The views of a scene show one set of named points, each view turned or mirrored, shifted and resized as a whole, with a little noise and some points left out.
In the rows, zero is written as 128.

Scene 1
View 1
Q572: [168 120 231 115  78 160 163 152 107 111 113 138 108 148  97 183  53 169
 153 136 187 106 101 136 123 102 140 136  94 181 104 169]
Q252: [126  79 184 125 148 139 180 132 104 116 106 141 112 162 145 121  87 124
 149 142 150  99  97 109 179 138 133 125 130 114 155 139]
Q740: [120 104 190 112 160 165 165 107 132 133  77 145 120 149 177 119  70  86
 204  99 174 102  84 120 187 157 105 111 110  87 126 178]
Q145: [ 81  95 162 164 128 153 158  92 145 127 108 131 136 126 155  99 108 106
 187 135 149 104  73 125 182 182 117 122 155 114 125 147]
Q263: [147  88 204 141  90 145 185 156  91  96 129 130 112 156  89 161  89 176
 124 185 161 109 101 123 144 110 147 135 126 174 130 130]
Q112: [ 68  62 142 165 162 128 168  92 136 132 127 137 131 145 176  69 127 100
 155 136 115  93  79 111 203 188 131 123 182  97 168 117]
Q426: [124  85 192  90 180 140 157 111 118 143  96 156 108 162 185 106  61  91
 173  71 146  90  98 111 183 149 119 120 122  92 159 161]
Q165: [128 108 210 104 139 154 138 107 133 147 103 150 123 142 165 126  53 109
 190  67 167  95  90 131 157 153 118 124 114 125 126 175]
Q444: [140 112 220 105 113 150 144 128 125 142 114 149 114 143 138 142  48 137
 172  87 166  96  91 130 140 131 130 132 110 150 124 170]
Q265: [ 93  85 178 158 115 133 144 106 141 132 141 131 129 128 137 108  99 137
 155 127 136  99  83 128 159 165 139 134 160 146 138 130]
Q954: [136  74 205  87 167 119 153 120 104 141 120 158  98 167 167 116  60 119
 133  73 133  84 106 107 165 133 137 131 133 120 175 145]
Q6: [112  78 191 128 127 119 146 115 121 137 150 145 114 145 142 110  83 140
 128 108 122  89  92 121 154 146 152 135 160 149 162 127]
Q119: [131 108 201 118 131 163 163 121 124 127  93 142 119 148 147 135  68 116
 185 111 176 103  88 126 166 146 120 123 108 123 120 172]
View 2
Q145: [112 122 110 123 120 112 116 137 133 117 141 121 125 144 148 154 128 108
 131 128 117 118 145 145 131 135 138 106 156 115 123 117]
Q572: [142 146 116 159 149 151 138 158  89 108  95 170 136 146 150 132 117 129
 128 175 134 144 157 111  85 106 153 137  94 166 149 104]
Q6: [125 153 126 147 110 115 131 168 122 133 100 126 125 134 140 151 125 118
 137 143 130 133 128 137 116 133 124 120 117 143 118 104]
Q263: [132 142 127 159 152 149 158 182  96 123 115 137 157 178 137 139 128 127
 129 167 138 150 140 110 100 126 130 131 103 153 130 112]
Q165: [116 133 115 138 107 111 115 130 120 112  96 152 110 100 155 139 120 126
 146 129 130 114 159 133 113 104 159 119 133 142 141 105]
Q740: [106 112 117 130 117 111 121 120 122 109 121 140 127 107 155 137 127 131
 149 120 133 110 174 131 124 102 166 112 156 129 146 112]
Q112: [ 98 122 129 125 104  94 132 151 147 138 142  84 136 145 139 157 138 113
 143 109 127 114 135 148 148 147 120  99 167 110 105 119]
Q119: [120 131 114 137 123 125 124 139 117 114 112 147 126 129 151 142 122 123
 136 140 127 125 158 130 112 114 150 121 133 138 139 111]
Q426: [ 99 124 135 141  95  98 134 135 126 127 100 128 126  95 152 138 128 138
 163 109 144 111 160 128 126 104 151 112 150 141 136 106]
Q444: [125 143 118 146 117 124 125 145 109 115  91 157 119 116 152 139 117 125
 140 149 133 127 152 125 101 109 150 129 115 154 143 103]
Q265: [123 143 119 136 116 115 126 157 129 132 120 120 126 144 145 155 125 108
 130 141 120 129 129 143 122 142 122 115 128 131 114 111]
Q252: [108 122 131 146 124 120 148 159 117 128 117 120 150 141 143 139 134 134
 148 129 144 126 152 119 123 117 139 115 138 139 130 112]
View 3
Q6: [189 153 115 104 152 108 130 127 121  93 142  88  85 121 118 141 114 138
 140 130 138 141 144 107 116  99 154 115 158  62 102 120]
Q444: [171 110 128 101 164 145 136 114  92  95 193 169 116  99  97 102 156 150
 139 124 165 151 112 142 112 118 175  95 146  70 164  99]
Q265: [172 139 138 131 141 112 145 116 131 102 132 108  85 152 115 147 118 126
 149 141 129 154 158 111 125  95 135 130 155  76 106 107]
Q112: [129 149 105 167 138  83 143 156 148  74  87  83  97 155 104 192 109 103
 134 123 114 177 156  82  84  87 121 136 174  63  64 104]
Q572: [184 121 123  86 157 180 153 110 101 131 206 168  88 137 112  71 118 192
 139 135 126 141 124 130 151 137 176  96 118  95 197 106]
Q252: [143 136  84 129 154 137 144 163 127  88 142 117  94 132 100 136 105 156
 131 112 115 166 126  91  92 121 155 100 148  76 124 112]
Q119: [146 114 124 133 154 135 149 127 112 100 158 160 112 135 101 126 137 137
 142 123 139 164 124 121 105 113 153 111 148  77 147  95]
Q740: [ 99  92 113 167 158 125 149 147 113  75 145 184 139 119  77 148 160 109
 134 107 152 188 110 120  70 106 145 116 166  67 130  80]
Q165: [147 104 127 127 165 124 136 121 100  82 167 165 130 104  92 126 161 123
 138 118 165 161 110 135  89 104 162 101 157  65 140  93]
Q426: [136 121  89 128 169 109 126 157 107  58 145 133 128  83  82 153 145 125
 126  99 158 168 107 115  66 106 167  94 166  49 113 100]
Q954: [174 140  82  98 170 115 118 151 103  69 155  99 106  77  98 137 128 150
 126 105 152 145 109 111  82 110 178  85 162  45 109 121]
View 4
Q112: [134 111  65 141 191 148 135  64  70 104 174 144 152  96 144 135 183 168
 150  96 129 135  91 117 151 174 143 166 154  82 165 118]
Q740: [133 140 152  89 131 116 141  87  93  86  96 143 168 186 134 104 184 156
 109 130 143 149 177 145 126 154 149 111 169 133 165 122]
Q954: [ 92 149 122 107 129 140 117  73  67 127 126 167 174 127 140 188 145 149
 166 131 115 139 213 193 104 130 117 113 113 111 163 118]
Q426: [115 138 122 101 144 121 122  73  65 108 103 163 173 162 141 155 179 149
 138 122 126 149 205 164 113 152 145 112 142 113 175 120]
Q6: [102 130 116 119 124 155 128  64  87 111 166 144 168  93 140 167 117 151
 168 148 102 131 135 174 131 120 107 137 113  94 149 119]
Q263: [115 174 185 105  91 180 166 111 141 122 154 118 119  73 109 117  47 186
 172 144 131 107 131 201 113  79  70 148 138 151 110 119]
Q444: [106 139 180  77  79 135 132  74 112  97 115 134 184 155 130 133 117 144
 141 176 107 139 179 185 117 104 117 102 128 127 146 122]
Q145: [141 115 116 116 145 135 146  75 108  81 152 122 159 129 134  98 161 164
 124 138 128 137  89 120 155 159 142 146 163 100 154 120]
Q572: [113 173 226  72  45 154 159 104 153 105 117 114 151 132 115 108  54 162
 146 186 119 125 170 211 108  70  83 109 129 163 119 123]
Q265: [126 110 117 127 123 156 145  62 114  92 182 118 171  90 137 126 113 155
 153 164 100 129  65 138 159 127 121 151 132  89 137 116]
Q165: [118 129 159  77 102 122 130  68  95  87 104 139 195 178 137 129 156 140
 124 166 112 152 180 166 126 135 140  94 135 117 159 122]
View 5
Q444: [128 138 135 101 154 116 156 113 151 113 107 153 108 150  89 131 154 125
 109 121 144 176 159 102 140  94 108 144 151 136 119 123]
Q165: [113 113 138 109 164 112 185 108 138 122 103 159 105 143  85 135 151 129
 113 133 133 158 162  92 125  89 107 158 159 146 133 121]
Q6: [141 146 129 118 163 140 181  90 117 164 136 182 114 153 126 103 151 136
 110  97 144 165 144 101 134 104 109 115 143 130 101 108]
Q119: [121 125 131 116 156 108 177 108 140 115 127 163 107 139  97 129 140 122
 110 130 137 146 142 110 136 103 113 135 155 125 137 119]
Q426: [140  97 144 123 163 121 216 118 122 150 109 167 106 130  91 119 146 123
 104 128 121 140 155  95 116  61 100 154 160 166 109 109]
Q145: [102 113 125 127 169 110 206  83 115 152 150 181 111 132 126 117 130 131
 113 129 130 116 124 103 129 117 115 123 154 113 160 110]
Q265: [118 142 123 120 165 129 180  78 116 155 149 184 116 147 135 110 141 140
 116 105 142 151 134 104 135 126 112 113 147 110 133 113]
Q112: [120 107 127 142 176 133 238  80  86 196 166 201 113 124 150  99 128 140
 109 115 122 104 121  99 117 105 110 106 151 126 132  95]
Q263: [173 176 121 123 134 121 133 114 155 107 149 156 112 139 119 101 133 109
 105 108 153 170 105 143 159 116 113  84 139  91  96 117]
Q954: [160 123 140 120 159 136 193 119 121 158 110 172 111 142 102 110 158 125
 103 107 132 167 159  99 122  62  99 138 149 164  81 108]
Q252: [158 128 130 132 151 121 195 114 129 143 139 167 108 127 111 105 137 113
 104 121 129 133 120 123 135  84 108 114 153 131 102 107]

Which points are out of place in each view (at most two, in the order of its rows)? Write - if all are in place.
view 1 => Q119
view 2 => Q6
view 3 => Q444, Q740
view 4 => Q265
view 5 => -
